Each row is a point on a tangle of strands that fork, close into loops and nearly touch. The rows are in no order.
In the rows, zero is written as 128.
Two points are linked if the straight distance between their rows is under 127. Some points are linked to none.
savon: [139  53 156 118 122 130 139 141 161 187 113  63 151  89 158  85 116 121
 138  88 114 103 164 163 118  94 125 109]
mip: [147 142 110  92 130  92 185 139 139 122 134 166 103 144 106 146  97 162
  90 168 143 149 152  60  58 165 112 144]
kem: [146 144  88 130 135  92 176 116 132 167 123 182  92 141 106 152  81 108
 132 114 118 127 181 107  75 149 139 171]
kiba: [127 104 121 168 137 136 147 128 146  91 150  53 102  79 167  98  86 160
 119 152 133 151  80 161 156  84 145  78]
baz: [143 144 150 141 123 107 115  87 110 126  93 143 126 146  59 173 178 184
 112  91 144  92  99 126 185 120  60  80]
kod: [ 94 161 129 132 114 156  87 103 125 110 153 131 153 137 138 109 117  66
 142 112 121 111 136 188 152  90 143 177]
lis: [ 63  64 151 120  87 106  83 122 135 105 105  88 136  91 121 167 111 141
 140 109 146 149 176 144 139 101 114 169]
suvuf: [132 156 129 129 115 105 132 129 116 107  89 165 101 170  46 166 164 175
 101  94 155  82 149 138 129 139  83 103]
loset: [121 176 126 101 137 144 128 105 148 102  95 181 133 131 118 106 123 176
  81 174 146  86  93 132 132 124  86 142]
lonuk: [137 178 134  64 136 123 184 136 112  82 115 157 116 177  71 115 136 104
 120 149 117 138 141 114 120 155 133 151]
penuf: [ 99 118 126 183 141 104 147  79 106 118  91 161  92  95  99 194 102 157
 118 124 153 112 155  94 119 131 130 166]
Zoli: [113 132 110 109  95 143 127 155 155 122 146 155 134 151 106 120 146 134
 116 119 137 129 107 184 114 116 111 124]
padum: [ 99 137 126 160 165 147 120  54  94  99 128 115 103 114 144 115 103 116
 147 128 107 127 128 139 172  69 175 137]
gubel: [113 115  90 182 101 118 101 114 149  60 129 116 128 110 178 128  84  92
 130 104 104 145 111 150 136  86 131  85]
Devur: [150 142 146 110 147 132 146  77  92 119 113 149 114 135 100 151 122 151
 133 170 130 134 128  21 146 140 107 137]
gizef: [101 109 120 157 145 114  41 160  99 118 156 104 129 152 187 132 148 115
 148 142 109 146  78 115 156 152  97 150]
Kef: [ 86 155 127 178 150 153  81 140  70 127 179 119 120 161 123 124 111 100
  97 130 142 131 117 166 132 161 172 190]
pasu: [152 133  65 147  77 143 162 145 147  71 167 152 126 144 105 153 102  79
  99 107 128 183 173 126 131 119 161  97]
pek: [121 113 146 118 152 113 108 110  70 116 118 144 146 152 131 148 139  94
 165 137 123 127 186  69 137 125 141 144]
kado: [129  90 151 128 163 100  87 159  92 134 146 125 146 157 182 142 103 106
 114 179 114 139 142  56  75 174  98 156]
zel: [ 93  98 107 190 115 108  65 152 108  89 174  94 110 132 165 141 125  99
 135 123 102 159  83 158 163 152 132 128]
Nam: [122 124 152 157 140 123 148  79 149 171  65 117 100  48 138 149 103 225
  93 145 158 107 119 107 102 137 107 139]
zefa: [181 175 120  72 138 129 200  93 186 161 102 158  97 126 139 103 102 122
 153 137 104 142 115 104 115 147 144 132]
pipak: [ 86  88 159 120 117 142 103 108 112  73 121  94 131 120 123 126 137 148
 137 115 119 137 103 162 183  77 130  95]
zit: [121 144 135  64 108 174 106 113  95 136 128 134 159 132 123 127 170 108
 175 117 117 130 108 124 180  58 124 109]
tor: [164 178 112 132 126 150 113 121 160 189 137 132 130 121 175 107  56  76
 152 156 100 132 136  88 133 151 108 180]
Kade: [158 153  96 129  76 130 121 114 135 112 124 161 157 101 100 175 144 151
 166 142 152 176 106  87 135 107  86 150]
tovi: [ 85 117  88 188 136 118  86 135 107  41 128 148 128 155 161 159 125  73
 108 150 118 114 135 146 162 149 143  90]
Mora: [149 141 118 140 122 181 124  87 175 115  99 108 145  83 171 133 133 127
 180 112 133 137  77 136 153  64 116  82]
Mepi: [124 103 160 166 158 132 155 127 100 131 155  87 102  99 104  95 121 173
 111 159 154 123 125 143 143 107 161 119]
fuzom: [153 134 101 135 100 107 131 171 169  78 153 186 127 151 152 127  88 114
  84 209 146 141 124 105 103 140 139  99]
pimu: [142  97 142 157 144  98 157  87  98 125 107 100  98 120 105 142 156 152
 171  88 104 128 125 113 176  74 132  66]
pegur: [133  84 140  92 107 128 137 125 177 152 107  85 169  90 167  67 148 124
 133  95 120  92 160 140 134  99 116  59]
vuso: [105 102 101 133  95 113 141 149 143 102  92 158 118 155  92 188 118 126
 106  87 155  96 196 136 113 119 127  84]
gute: [151 117 110 151 144 111 132 168 126 179 154 129 109 175 157  98 130  69
 172  99 101 133 131  95 127 138 123 124]
roze: [133 122 120 144 139 146 141 157  93  82 155 158 133 165 104 153 142 111
  95 157 154 156 151  88 118 188 171 113]
pid: [134 107 150 122 106 103 139 136 134 186 100 138 142 120 119 113 164 181
 156  61 162 112 146 177  78 142 110 145]
Kivu: [139 178  80 121 113 127 138 137 169  73 153 194 132 155 137 134  84  70
  92 180 122 148 145 111 129 190 165 131]
ganen: [127 136  90 161 117 106 103  81 112  96 125 162 137 105 161 190  95  92
 152 170 118 163 147  66 138 148 139 161]
popu: [126 170  77 158 145 140 116 129  93  83 148 193 158 162 151 184 145 103
 109 144 152 150 120 101 115 201 146 134]
Mitez: [126 159 158  58 148 127 194 132 163 119 114 136  96 122 104  67 114 151
  79 194 126 122 111 142 100 153 121 138]
mulo: [134 117 184  72 136 149 145 160  88 147 170  93 141 139  85  76 134 141
 121 142 140 124 158 136 123 116 174 151]
Falim: [137 122 137 165 164 153 146  89 122 147 140 120  96 102 150 112 118 145
 145 151 134 136 125 143 159 106 161 131]
pana: [116  60 167 129 135  80  72 171 103 195 133  69 142 125 173 129 135 112
 152 114 118 120 141 139 118 128 102 152]
Tubu: [152 119 106 121 126 158 144  95 147 132 106 105 140  98 166 123 148 103
 193  71  96 140 107 129 152  62 132  67]
zik: [104 177  87 113  80 139 133 147 175 106 144 155 128 134 104 123 118  96
 122  84 130 157 116 220 100 145 140 167]
Vilo: [180 138 124 127 140 124 141 109  83  94 132 172 113 159 103 154 149 141
 149 171 128 167 117  37 158 135 126 104]
fufaf: [116 115 159  87 127 149 131 141  83  91 154 126 137 156  56 117 140 129
 116 138 130 124 180 104 149 122 164 139]
romer: [104 100 141 155 129 146  89 116  84 112 177  66 122 109 140 135 119  88
 157 113 105 194  90 154 169  73 171 133]
zup: [138 126 129 110  82 102 144 130 132 111 102 150 124 162  54 123 177 169
 105  48 137  87 148 171 120 128 127  66]
pabob: [125 168 135  71 109 125 169 125 141  77 133 150 105 155  59 100 153  97
 134 121 109 158 121 175 148 126 156 144]
mur: [112 113 106 176 118 122 109 151 115 157 170 131 109 147 109 140 127  90
 132  71 125 129 143 180 114 117 153 135]
mos: [127 172 134  84 126 129 137 133 175 145 124 142 113 129 138  71 105 133
  79 166 127 121 110 184  84 153 120 171]
fuz: [ 92 186 110  84 100 172  71 163  97  90 175 162 176 174  96 151 158  64
 109  98 138 131 156 168 122 173 181 156]
Sul: [114  91 125 129  91 106 105 113 142  89  94 124 140 128 100 203 137 152
 133 117 142 142 146  93 175 126  77 112]
Gagop: [168 161  97 164 134 185 153 106 164 149 148 118 107 121 177  71  81  92
 148 100  93 137  81 153 153 101 164  86]
pudul: [143 193  92  99 117 132 123 148 163 111 160 180 142 154 141 112  94  77
 115 148 113 138 117 130 119 157 135 165]
mamop: [104 130 102 155 136 110 116  61  87  75  97 152 126 113 124 221 113 125
 145 145 133 140 161  73 144 147 139 169]
vop: [143 129 135 111 155 187 191  97 185 168  95  97 149  92 138  99 155 169
 113 130 129  90 118 140 141 125 153  93]
nezet: [102 126 111 118  87 151 117 132 101 109 158 135 148 150  87 143  95  69
 119  92 135 152 206 150 120 100 167 144]
Nikuv: [109 103 172 139 123 133 129  77 158 151  69  85 127  60 103 131 134 195
  99 125 157 109 145 125 143 127  85 139]
rikub: [111  85 140 146 123 160 122 122 183 121  97  51 129  49 157 152 138 178
 140 134 133 183  76 157 145 111 136 103]
zose: [108 163 138  79  87 150  86 186  93  86 179 167 166 176 110 127 178  85
 126 133 125 129 133 146 137 145 154 125]
nev: [129 140 171 113 214 116 143 144  55 180 117  96 140 132 162 123 176 156
 162 120 123  77 109 109 123 116 120 127]
rubot: [112 118 121 162 112 161 144  95 112  76 152 116 113 114  48 150 122 151
 103 132 156 158 129 125 169 101 147 125]
Riku: [136  89 132 125 116 150 135 106 161  71 108  80 127  73 121 126 108 145
 130 148 124 179 127  89 184  78 111  84]
betob: [148 163  67 170 142 125 104 138 115 102 146 193 138 192 170 163 141  48
 117 135 127 124 122  82 128 197 141 128]
zusog: [134 136  90 146 127  89 126 182 144 135 141 169 128 181 138 161 128 107
 100 120 147 142 120 113  72 188  96 141]
riko: [148 148 144 103 152 106 169 102 105 166  91 150  97 143  91 142 137 165
 144 113 134 118 141 104 115 110 119 155]
kitog: [108 127 156 120 129 149 106 150  73  86 167 141 172 170  90 131 144  86
 106 150 152 147 177  99 110 176 185 158]
zefo: [113 100 169 130 168 123 132 115  81 134 114  85 110  83 106 173 123 229
 105 180 153 143 114  64 125 141  84 160]
felug: [157 126 151  62 116 114 201 142 165 116 138 131 103 147  90  66 137 101
 142 115  94 162 127 166 121 129 158  97]
faz: [120  83 157 105 127 111 127 111 159 133 109  81 119  54 152 132  84 156
 111 204 140 145 146  72 129 123 116 148]
femeg: [143 131 117 105 136 168 168  86 145 135 139 114 111 122 104  78  98  95
 156  94 111 155 139 145 136  71 155 123]
kudi: [113  95 147 130 112  79 104 116 113 132  88 138 150 144 132 133 181 157
 164  56 114  64 137 154 137 114 118  72]
vapa: [130 101 155 129 121 108 133  89  98 123  93 112 136 126  98 120 166 138
 173  58 101  71 142 138 175  79 113  55]
vubuz: [139 102 127 156  79 144 123  72 152  85  90 116 130 101 100 118 111 166
 106  53 132 124 112 146 143  88 103  71]
siz: [152 147 100 127 103 123 158 101 149 114  94 180 107 137  75 190 111 140
  96 122 143 112 177  66 133 147  88 127]
gune: [145 126 142 124 179 176 188 139 169 206 129  69 138  81 142 101 152 146
 131 146 143 118 116 159 119 132 165 113]
dutas: [126  89 127 164 136  81 137  99 155 135  81 132 140 107 186  86 125 139
 121 120 114  47 135 155 117 124 126  82]
poz: [161 103 140  93 135 146 157 178 191 184 118  93 157 110 159 115 156 147
 148 172 118 129 112  90 118 124 125  88]
keli: [110 103 119 152 114 129 106 115 118  33 130 110 135 128 154 116 122 109
 113 138  94 150  99 133 171  69 129  85]
Bozup: [ 87 154 108 114 116 179  90 185 105  80 198 131 147 177 100 119 138  45
  88 100 121 129 154 182 136 204 192 130]
rimu: [110 158 160  96 138 155  65 173  82 149 154 131 152 162 148  89 172  97
 157 118 104  89 116 155 140 106 140 134]
telib: [150 149 177 106 140 155 116  71 120 147  91 111 124 100  79 160 132 173
  82 157 146 127 109  84 183 117  49 144]
tafa: [127  83 125 145 149 112 125  99 118 118 104  75 109 109 163 138 140 111
 192 101  87 151 118 123 178  78 152  79]
nubo: [189 152 123 126 137 146 157 132 168 157 106 140 114  98 139 150 134 196
 145 177 152 157  96  68 133 128 106  96]
bupa: [119 147 103 151 152 112 149 156 103 145 140 175 106 167 113 170 105 101
  92 128 135 122 161 107  64 177 142 166]
pato: [108  70 169 157 114  79 101 166  94 113 150  72 139 124 121 127 150 124
 132  89 106  98 136 167 131  94 141  79]
vup: [105 131 132 168 148 108  60 135  95  77 158 143 154 153 187 158 145 111
 106 191 133 144  87  98 130 166 124 149]
let: [159  95 134  71 118  83 201 156 166 154 134 128 107 139  88  79 127 137
 116 141 116 135 160 131 104 129 138  84]
tez: [105 185 127 101 134 173 137  81 110 121 126 159 135 138 100 105 137 106
 145 119 134 101 132 177 147  78 150 176]
Nakup: [120 173  95 163 178 101 158 106 120 135 116 175  78 162 137 119 103 129
 112 145 117  88 111 147 112 148 146 131]
geko: [104 158 135 111 122 166 107 107 111  89 146 156 160 119 138 102 121 121
 106 189 142 130 141 110 106 130 131 195]
paz: [148 145 156  73 131 175 186 127 185 151  97 114 150 111 101  79 139 177
 112 165 135 114 105 136 123 130 116 121]
fuvos: [180 184 124  73 167 160 189 116 197 170 114 114 104 117 161  79 120 119
 138 164 103 137  93 137 124 145 146 125]
nudip: [142 102 153 148 185 101 119 162  77 174 137 118 121 142 171 134 113 155
 117 154 129 131 120  74  67 152  89 148]
Buzep: [118 140  82 146 111 168 146 125 104  72 179 128 132 148  88 144 108  54
 107  80 129 152 160 164 130 105 189 115]
sifeb: [178 158 107 142 137 118 151 133 119 138 139 163 114 137 150 159 148 152
 166 175 141 174  82  53 111 140 112 123]
vumip: [105 107 141 164 100  70  75 195  87 145 159 108 119 154 133 137 170 124
 119  61 116  75 125 187 122 126 133  91]
fegot: [123  69 137 170 159  79 118 159 123 182 151  68  97 115 172 118 101 116
 129 141 124 118 131 121 127 132 118 138]
kag: [120  82 129 171 130 164 126 135 173 167 117  54 145  62 179 141 187 167
 138  91 115 156  67 159 131 134 154  85]
Zubir: [138 105 135 161 138 145 125 100 166 165 116  93 112  72 158 128  94 144
 143 115 150 148 124 155 121 113 130 156]
mil: [142 139 114 121 122  89 147 144 160 122 121 175 103 127 140 124  84 155
 101 181 134 114 142 109  88 146 113 112]
mevev: [106 172  80 126 137 135 158 137 113 103 140 162 122 150 104 184 107  95
  81 127 153 147 185 131  88 195 158 175]
tar: [106 176 110 133 121 162 132  84 145  78 111 169 128 127  80 149 100 154
  75 154 170  98 136 138 143 130 105 161]
Somim: [171 137 135  84 102 157 137 142 148 108 132 131 148 123 128 106 131 128
 153 172 130 163 125  87 151  92 102 105]
Kemu: [122 161 120 126 128 183 132  65 101  73 137 137 143 131  98 102 111 105
 145 144 123 126 134 129 196  75 143 141]
mebup: [153 120 115  83  99 156 177  86 145 114 122 124 119 108  84 106  71 116
 120 103 112 145 179 109 147  69 131 133]
Zagi: [107 147  78 190 115 144  65 149  92 106 172 146 127 162 151 141 137  56
 142 108 118 125 116 110 138 200 139 148]
zelu: [147 140 139  76 138 148 124 128 175 217 112 132 149 117 169  86 111 111
 143 130 123 121 138 138  83 127  89 161]
Vis: [157 173 109 106 146  94 164 141 154 127 152 152  95 171 121  87 118  72
 138 132  84 152  92 144 101 181 146 154]
Sava: [125 138 131 120  75 112  83 155 105 171 155 125 126 144 134 132 187 120
 158  41 104  76  97 196 112 112 162 108]
pav: [169 101  85 174 102 113 136 123 156 150 134 133 104 125 140 119 135 132
 152  70 114 147  98 156 114 115 145  71]
Tugod: [112 148 104 131  95 141 122  83 140  78 106 167 125 122  81 173  92 128
  73 147 159  93 170  87 152 137 104 120]
gaf: [ 85 138 107 164 118 160  41 144  79  97 162 136 165 148 156 176 151  51
 152  92 122 143 137 117 152 186 169 160]
pap: [145 113 108 157 115  91 135 115 123 159  88 160 127 135 140 147 163 127
 175  78 132 113 126 132 117 105 114  97]
kosuk: [121 104 147 137 143 107 126 131 109 132 126 106 103  81 144 154  80 190
  98 215 154 166 119  85 115 148 121 156]
nar: [147 171 138  65 132 112 184 116 126 100 131 173 109 145  63 111 112 128
 111 169 120 171 156  63  89 179 125 169]
vemu: [172 150 133 113 190 145 190 146 163 206 138 106  99 133 157  84 132 131
 128 152 115 141  82 142 107 156 140 131]
keba: [138  97 156 168 184  94 163 143  99 204 128  90 105  95 160 117 107 169
 116 141 128 129 133  95  79 140 123 148]
pelo: [139 179 159  89 147 171 143  86 111 126 101 127 131 130  93 121 148 187
 103 147 151  89  94  99 139 135  59 160]
ver: [ 99 114  92 182  99 110 119  99 140  98 112 145 119 110 122 181 100 131
 128 113 157 133 141 149 116 110 125 149]
mitor: [137 133 144 117 166 138 138 143 151 219 115 112 157 116 181  76 138 136
 111 126 119  80 113 153  84 141  94 136]
tetif: [ 57 118 123 151 146 105  88  74  90  59  72 135 123 123 107 211 119 160
 122 158 134 117 147  84 157 172 111 146]
mifar: [107  97 187 128 142 126 123 147 106 134 136  53 135  79 109 119 162 197
 124 160 166 127 100 167 164 105 123 130]
Kimiv: [105 141 149 106 134 168  72 116 107 130 130 113 155 109 168 115 164 103
 189 151 118 149  92 110 180  82 133 122]
Fefi: [100 163 176  64 107 130  92 186  76  91 147 139 163 174  87 118 195 145
 117 140 140 101 117 155 114 130 143 124]
Safuf: [103 160 149 145 134 152  87 186  84 127 210 123 130 184  95 115 134  90
 100 112 134 130 126 164 131 181 186 174]
kesup: [124 126 136 134 138 121 148  99 132 126 115 133 135 129 124  65 159 146
 129  62 124  73 122 202 136  96 160  70]
Mefe: [104 121 133 185 147 137 116 126 103 133 174 123 115 131 106 138 102 106
 109 126 140 135 153 153 136 123 174 189]
mera: [147  80 121 172 123 136 146 122 175 106 119  51 139  70 210  74  77 125
 111 116 113 134  97 151 126  87 142  61]
Bak: [100 108 144 141 137 115  93 120 107 137  92 133 138 126 144 158 147 152
 146 145 139 116 124 122 116 120  91 171]
forev: [106 113 112 148 147 108 107  89 147  82 100 121 100  77 190 161  79 167
 133 187 124 150 100 124 173 132 128 161]
fuve: [ 83  74 174 117 138 122 111  99 107  96 120  61 133 102  95 143 126 186
 120 146 130 143 129 137 191 116 130 138]
fonib: [175 170  73 178 111 130 133 113 162 144 153 154 106 142 161 107  95  97
 171  97 109 139  96 148 127 110 143 106]
pitut: [ 99 162  75 142 108 148 130 142 145 110 151 161 127 145 104 149 100  83
  79 120 153 138 164 187 105 161 148 193]
ridat: [ 79  96  97 132 107 121  95 163 121  83 106 140 142 141 124 179 140  96
 104 125 158 122 204 127 139 129 140 107]
negib: [118 168 172  28 122 115 146 175 108 111 120 134 155 167  92 100 185 157
 125 127 117 123  94 163 112 137  96 124]
menan: [152 156 108 102  91 118 128 135 138 119 114 179 136 138  95 164 139 156
 132 155 159 140 146  87 121 144  65 143]
Tofa: [100  55 153 154 106 116 112 190 104 114 162  83 126 138 111 120 114 107
 101 127 127 127 165 151 123 110 163 124]
Gese: [124 118 108 122  90 149 157  81 151 120 139 145 125 100  84 132  59 105
  97 151 125 133 204  97 122  89 148 145]
Zisi: [129 114 166 121 112 121 132 105 137 169  76 110 132 111  71 127 157 189
 134  68 165 103 153 133 129 111  83 129]
vun: [158 161 104 163 135 136 114 145 205 196 138 116 124 118 178  91  59 101
 131 132 121 111  95 123 131 161 114 151]
Filob: [158 102 120 119 132  94 118 176 132 185 134 138 131 153 176  94 140  93
 179 117  89 113 100 113 124 138 106  80]
feda: [125 115 137 138 126 181 118 131 105 131 162  86 129 103 117 101 123  83
 145 110 127 173 133 151 139  66 159 143]
pupi: [ 94 134 145 123 131 124 138 132 119  97 121 140 134 160  82  95 131 146
  90  95 133  63 138 214 127 102 158 111]
sol: [165  79 131  64 112 126 155 169 164 182 122 108 160 113 151  74 159 128
 132 122 116 107 128 136 130 120 115  45]
pafep: [141 174 134  76 141 153 131 108 157 158 112 166 135 123 167 106  84 113
 139 170 118 113 125  96  89 133  94 182]
gegop: [170 140  84 145  92 128 114 104 140  90 129 148 134  98 159 183 122 120
 192 147 138 195 126  74 160 131 114 141]
Lipiz: [132 136 173 128 145 140 134  84  93 138  95 101  99 107  87 165 105 181
 114 157 130 151 131  44 159 137  93 163]
zusin: [145 112 120 126 115 123 106 206 111 124 175 138 137 164 132 123 149 139
 105 176 145 164  98 108 109 146 121 122]
sab: [156 128 160 105 138  78 174 158 109 192 134 116 136 149 104  95 178 148
 142  77 129  86 140 167  86 138 139 127]
Feram: [133 120  78 208 100 115 108 158 139 164 159 131  95 139 135 132 126 114
 121  52 117 124  80 172 109 135 141 107]
fika: [142 163 100 143 139 114 148  78 184 147 102 182  91 142 162  88  95 117
 113 120 115  74 120 168 110 131 142 110]
bup: [120 121 139 151 156 129  70 147  91  98 157 145 163 160 170 131 129  80
 112 174 128 136 132  74 102 189 118 175]
tav: [105 151 122 144 163 116 164 127 118 112 110 161 113 177 101 125 141 117
 118 110 121  55 144 176 113 131 160 126]
tinep: [ 83  72 138 132 127  86  95 123 103 109 107 101 126 107 119 193  94 140
 118 144 140 146 193  96 129 146 122 174]
duvad: [148 147 155  76 188 103 176 151  97 131 134 137 116 169 122 104 165 170
 135 162 117 118  95  92 104 139 108 109]
muti: [146 107 164 162 183 109 181 104 129 176  85  81  95  75 144 156 127 197
 116 162 146 109 100 107  83 140 107 131]
Reve: [161 107 117 137 127 137 104 156 170 190 141  87 145 109 204  94 138  83
 161  88  80 109  91 137 141 126 118  75]
Doza: [138 140 123 105 129 104 110 204 112 114 152 167 135 193 115 149 154 135
 101 139 155 156 112 113  46 173  94 151]
tidel: [115 113 119 142 101 122 104 166 133 101 145 145 114 135 130 121 156 143
 113 158 133 130  83 137 126 114 116  89]
basir: [114  62 133 161 100  85 124 133 133 106  93 128 113 141  79 191 127 158
 118 115 157 117 173  93 125 123  90  98]
totek: [139 124 160  99  91 143 111 133 130 138 115 114 162 118  65 131 169 171
 143 106 159 123 128 137 149 105  79 132]
buv: [128  91 172  85 137 108 101 177  86 187 116 100 167 131 152 126 154  97
 179 133 126 140 149  93 128 112 104 158]
tizaf: [115 148 147 115 150 185 111 112 152 136 104  95 159  95 175 121 159 127
 164 156 119 140  72 150 166 105 121 122]
neba: [160 150 134  79 145 132 136 150 145 173 106 140 146 148 139 118 191 152
 170 110 135 139  91 135 112 125 102 109]
Pime: [139 117  82 122  63 134 143 192 119  65 181 155 127 163  88 165 147 117
  96 113 139 167 141 143 109 142 134  75]
Fud: [150  97 140 106 109  80 191 149 124 129 126 122  99 161  59 112 144 164
 117  92 115 116 133 151 124 132 138  64]
duvob: [ 65  87 114 126 158  68  81 118  83  84 103 116 125 130 156 205 104 170
 121 153 136 146 145 102 131 176 128 169]
Miba: [137 145 149  77  78 143  96 142 102 151 117 148 151 145 114 137 212 175
 170  97 147 111  85 147 127 109  86 124]
Ret: [147 131 146 116 169 126 162 132 175 220  89  96 157  81 187 106 144 179
 115 118 138  83 131 120  67 170 107 148]
lep: [154 134 168 109 170 146 146 144  88 191 111 103 133 127 115 124 213 177
 177 102 140 117  89 127 137 105 134 116]
fana: [175 186 100 114 139  94 196 107 178 139 117 180  93 145 128 100 102 101
 152 119  86 153 110 132  87 162 151 149]
vasan: [147 154 106 139 133 127 127 151 104 163 183 144 114 180 126 104 137  77
 155 114 102 154 114 115 124 167 139 163]
Nik: [129 123 115 184  93 121 120  70 177 141  99 137 109  72 137 159  96 173
 123 101 173 137 133 147 116 113 122 155]
dilol: [133 111 112 179 130 109  99 120 156 183 130 107 112 107 175 131  86 119
 146 127 126 126 106 134 116 143 109 164]
gitu: [109  76 127 141 105 129 105 171 126 145 169 116 143 143 121 127  84  59
 113  88 124 140 187 140 119 102 139 125]
vaku: [118 101  99 191 131  88 104 124 150  97 112 150 120 129 181 126 121 113
 126 117 111  86 109 156 127 101 129  71]
Motir: [133 119 172  77 126 136 171 106 142 122 111 120 127 128  60  91 115 164
  78 138 121  61 174 129 162 115 109 115]
kov: [142 104 131 179 127 113 145  76 187 139  83  84 123  75 200  92 118 156
 119 106 115 105 128 139 125 121 138  74]
gule: [ 76  88 117 170 155 115  71 114 102 103 156  63 110 115 164 126  91 108
 134 130 102 183  88 154 180 134 162 153]
Dovun: [136 121 137 143 112 120 126 130 122 164 149 125 136 134 162  77 168 121
 134  47 100  76 110 201 121 104 147  71]
deve: [157 122 100 113  95 150 163 122 124  89 174 145 127 136 102 110 116  99
 152 136 119 188 134  92 146 102 151  87]
vod: [101 177 108 111 131 150  63 117  95  95 125 192 191 160 160 146 140  76
 155 131 116 128 149 123 131 157 124 186]
pera: [132 177 181 118 181 147  93 150  65 162 132 116 153 140 146  99 176 140
 137 145 130 118 106 141 123 121 123 164]
Vebi: [174 113 136 130 148 161 149 172 171 150 118  87 146  92 175 139 154 167
 155 188 139 169  78  94 134 133 102 107]
Zol: [164 113 138  54 115 123 112 167 140 153 121 131 168 138 151  94 138  95
 157 159 108 154 150  79 114 118  99 133]
Divam: [126 158  96 156 113 110 174  92 154 152 122 190  90 100 117 150  60 116
 107 135 117 141 160 101  96 149 169 170]
kogu: [108 119 165  90 125 135 139 116 106 115 126 126 131 127  58 116 116 147
  93 154 143 103 176  92 158 108 113 147]
Nuf: [147 133 170  89 169 103 151 178  80 179 157 100 135 153  86  94 138 151
 123 126 140 106 143 146  93 125 141 151]
res: [115 100 147  96 137 101 127 110 137 161 100 123 124  72 153 131  72 137
 125 178 113 120 185  88 111 117 113 159]
kideg: [ 84 131 107 157 100 131  79 101 128  69 100 147 132 127  90 209 142 137
 131 104 148 132 139 136 165 116 101 123]
lotu: [113 183 101 113 131 117 127 148 172 128 151 169 120 144 135  94  66  95
  91 148 119 107 121 159  89 180  97 190]
Bifu: [101 132 121 146 136 148  93 115 146 146 127 131 137 114 179  86 111  87
 137 113 114  89 121 195 141  96 123 134]
duzu: [145 113 133 147 102 162 110 151 164 189 128  73 127  77 200 114 178 128
 152  65 111 135  75 163 117 119 127  97]

How many points has the smallest loop of links through each point below? Write - if it is on no loop.
vemu -> 12
Nuf -> -
Doza -> 9

A fork is a point with three links, a tip a point with one. Leave the first point through the second and follow the links. Name the first fork or tip that comes.
rimu / pera -> Zisi
pudul / Kivu -> baz
kudi / vapa -> zit
tizaf / Mora -> pav
gegop / Kade -> Lipiz
Vis / fana -> pudul
Mefe / Kef -> negib
kado / bup -> Gese
